Each scene shows the same named points in several views. A view is turned or mirrored, and shifted as a whole, has a little noise and may leave points out.
In the rows, zero is written as 128.

Scene 1
View 1
K648: [117 127 147 154 107 160  92 109 138 120 125 133 109 151 117 122 116 189
 107 149 120]
K252: [170 154  97 197 144 202 141 101 147 104 170 123  65 142 141 209 128 127
 117 149 142]
K36: [137 147  84 140 208 187 136 136 159  42 144 173 138 119 122 171 178 188
  76 130 128]
K992: [179 172  63 202 173 205 126  94 126  78 214 132  19 166 151 210  98 112
 124 148 153]
K956: [142 161 133 175 163 184 122 122 146  95 107 155 144 151 123 129 138 177
 111 160 150]
K160: [106 124 137 185 164 154 136 126 133  83 166 128 100 127 120 192 130 131
 108 129 132]
K60: [138 127 120 192 170 174 158 138 162  84 165 137 125 118 121 216 152 126
 106 134 150]
K274: [146 154 106 180 163 195 136  93 134  94 164 131  60 140 140 198 137 124
 117 127 120]
K579: [110 129 125 153 149 160 108 116 133  83 150 140  96 139 120 153 130 173
  98 133 116]
K987: [120 146 112 174 166 165 106 110 118  79 177 139  66 157 129 162 103 143
 113 137 137]
K587: [101 155 148 179 197 159 116 118 113  78 141 161 113 159 123 140 116 133
 127 132 147]
K854: [146 135 110 180 131 164 107 134 148  92 168 135 104 155 119 157 101 176
 100 166 162]
K651: [148 158 105 187 158 181 125 123 136  83 141 132 103 146 127 157 121 170
  97 169 149]
K157: [167 137  93 182 144 206 162 105 166 100 169 119  73 111 138 244 166 125
 102 126 118]
K850: [144 157 103 169 165 185 116 112 135  82 152 146  92 152 131 155 125 164
 106 149 138]
K254: [153 126 114 188 135 180 138 125 164 104 174 132 100 132 124 208 130 135
 112 140 148]
K148: [ 90 117 148 134 148 157 110 109 137  94 139 149 107 129 116 154 149 165
 103 106  97]
K979: [116 147 111 159 179 169 111 106 121  70 170 148  71 150 130 165 122 147
 109 125 123]
K836: [150 178 115 174 144 183  87 105 121  98 122 147  99 180 130  96  97 194
 111 181 152]
K63: [121 137  95 173 196 158 118 132 131  51 204 154  81 149 123 187 112 137
 107 131 153]
K917: [170 161 117 209 144 198 138 104 145 118 154 130  85 154 138 188 118 120
 131 155 157]
View 2
K854: [ 86 117 152 131 151 121 116 129 123 101 157 119 149 107  98  73 118 127
 124 168 116]
K60: [ 45  80 126 100 157 125 128 110 169  92  84 129 111 147 101  85 104 150
 121 175 112]
K252: [ 96  95 120 123 142 152 118 151 174 130 116 163 119 134  88  82  83 141
  93 167  91]
K956: [ 83 101 134  73 125 109  86 119 107  96 143  84 135 103 104  60  76 159
 141 148 126]
K836: [126 127 142 107 124 124  75 141  90 126 194  96 159  90  99  64  78 141
 137 141 127]
K63: [ 94  92 123 135 180 133 123 103 152 123 120 133 150 163 110 116 122 121
 127 143 155]
K979: [118  94 138 112 159 116 114 127 144 151 115 127 150 144  97 103 103 136
 135 139 155]
K579: [ 99 100 167  99 147  92 116 129 126 140 114 114 150 119  89  79 113 144
 145 160 148]
K992: [125  97  96 160 160 185 115 148 181 153 140 189 137 161 102 109  84 118
  78 145 108]
K651: [ 81 109 134 108 136 133  89 122 127 121 148 122 134 119 101  70  92 141
 129 168 125]
K254: [ 71  92 139 118 153 125 137 138 165  98 104 139 122 127  90  79 108 141
 106 174  95]
K36: [ 47  64 116  68 131  96  96  84 118 118  90 130 164 142 138  61  94 137
 124 157 182]
K157: [ 64  71 126 103 136 132 132 148 188 137  65 181 116 145  91  69  89 146
  85 187  98]
K917: [100 102 120 117 142 154 113 151 164 108 134 133 109 123  83  84  75 151
 106 156  78]
K587: [113 103 134  94 166 116 100 111 135 116 130  74 127 139  91 113  89 156
 163 122 145]
K160: [ 78  96 154 110 167 114 126 119 161 123  95 115 114 144  81 102 116 148
 147 167 128]
View 3
K60: [148 181 167  88 203 116 126  96 111 135 181  77 172 123 168 106 147 154
 136 172 157]
K587: [131 183 159 110 156 140 118 125 115 141 157 133 119  76 139 113 119 118
  83 148 146]
K579: [162 149 132  89 144 137 124 117 137 144 162  90 153 111 123 124 111 122
 105 128 166]
K917: [145 179 131 118 170 101 124 150 140  98 189  98 149 100 133  98 175 169
 131 186 141]
K274: [162 170 138 113 169 129 107 138 147 133 180  96 155 120 123 114 178 132
 136 189 180]
K836: [136 149 123 115 119  87 133 165 158 116 166 132 151  69  76 107 109 141
  86 116 115]
K987: [152 161 134 104 150 150  96 145 137 136 163  84 142  89 115 106 139 113
 109 162 148]
K956: [132 166 153 103 154  79 153 117 134 128 170 140 156  94 123 119 105 157
  96 119 138]
K254: [154 165 140  92 179 115 126 117 129 115 184  56 163 117 150 110 151 165
 138 175 152]
K148: [163 149 130  89 135 146 138  97 135 145 158  97 132 118 137 149 102 118
  96 123 194]
K648: [159 142  99  93 114 122 153 129 147 111 167  94 139 103 123 131  94 151
  90 104 157]
K157: [175 167 140  96 196 110 118 115 143 130 195  68 187 154 142 116 189 156
 167 197 193]
K979: [153 159 149 103 153 146  98 130 139 151 160  95 144  97 111 119 137 103
 112 161 166]
K252: [158 169 132 112 176 111 110 148 147 113 190  80 168 116 123 101 185 156
 147 195 157]
K850: [147 155 146 104 155 107 116 134 145 136 170 103 162  99 103 112 134 130
 114 150 146]
K651: [149 164 141  98 163 101 122 139 139 130 174 108 176 101 112  95 129 144
 116 138 130]
K854: [145 148 131  88 151 112 122 136 136 116 170  63 167  87 116  98 114 152
 113 138 115]
View 4
K956: [133 162 190 123  53 127 133  85 168 123 140  96 125 101 160 151 139 174
 153 127  92]
K987: [123 153 129 123  73 107 135 143 177  92 134 155 142  98 136 167 158 158
  93 123 112]
K587: [120 147 136 109  51 120 148  98 171 123 167 135 106 103 135 142 141 148
 103 137 108]
K36: [ 99 163 149 142   4 100 112 111 156  65 101 109 134  93 171  91 131 197
 167 155 103]
K148: [104 140 140 127  18 162 112 158 192 106 129 100 119 125 145 142 158 144
 118 127  92]
K160: [105 163 122 137  68 130 114 136 189 111 129 125 127  81 172 146 159 150
  82 162 113]
K917: [144 170 183 161 109 111 135 110 175 106 137 145 170  75 174 176 145 156
  78 141  86]
K254: [123 159 149 169  87 117 108 126 196  95 113 127 164  80 199 166 149 160
  90 156  97]
K651: [131 176 168 125  81 108 129 114 167 105 120 124 144  83 158 165 154 183
 133 129 108]
K854: [132 153 145 128  88 106 119 121 194 104 115 122 149  99 174 195 154 179
 138 118 118]
K274: [124 173 161 158  76 117 130 150 164  81 124 153 167  76 151 142 153 153
  67 143  85]
K63: [108 149  97 133  64  79 129 128 177  75 126 167 139  88 157 143 145 171
  99 148 128]
K992: [141 173 144 161 118  61 148 146 158  53 120 209 198  64 143 169 150 170
  57 129 103]
K648: [129 145 170 117  56 160 117 145 198 126 127  89 129 128 149 193 165 155
 140  99  94]
K60: [110 170 139 165  70 114 107 108 183 100 119 122 145  66 208 130 143 162
  93 184 103]
K850: [129 164 162 130  65 108 133 127 167  90 124 135 149  95 146 156 148 175
 124 122 101]

In a view up to two points have been moved. Name them for each view, in the order of its rows, or write none.
view 1 | K148
view 2 | none
view 3 | none
view 4 | K36
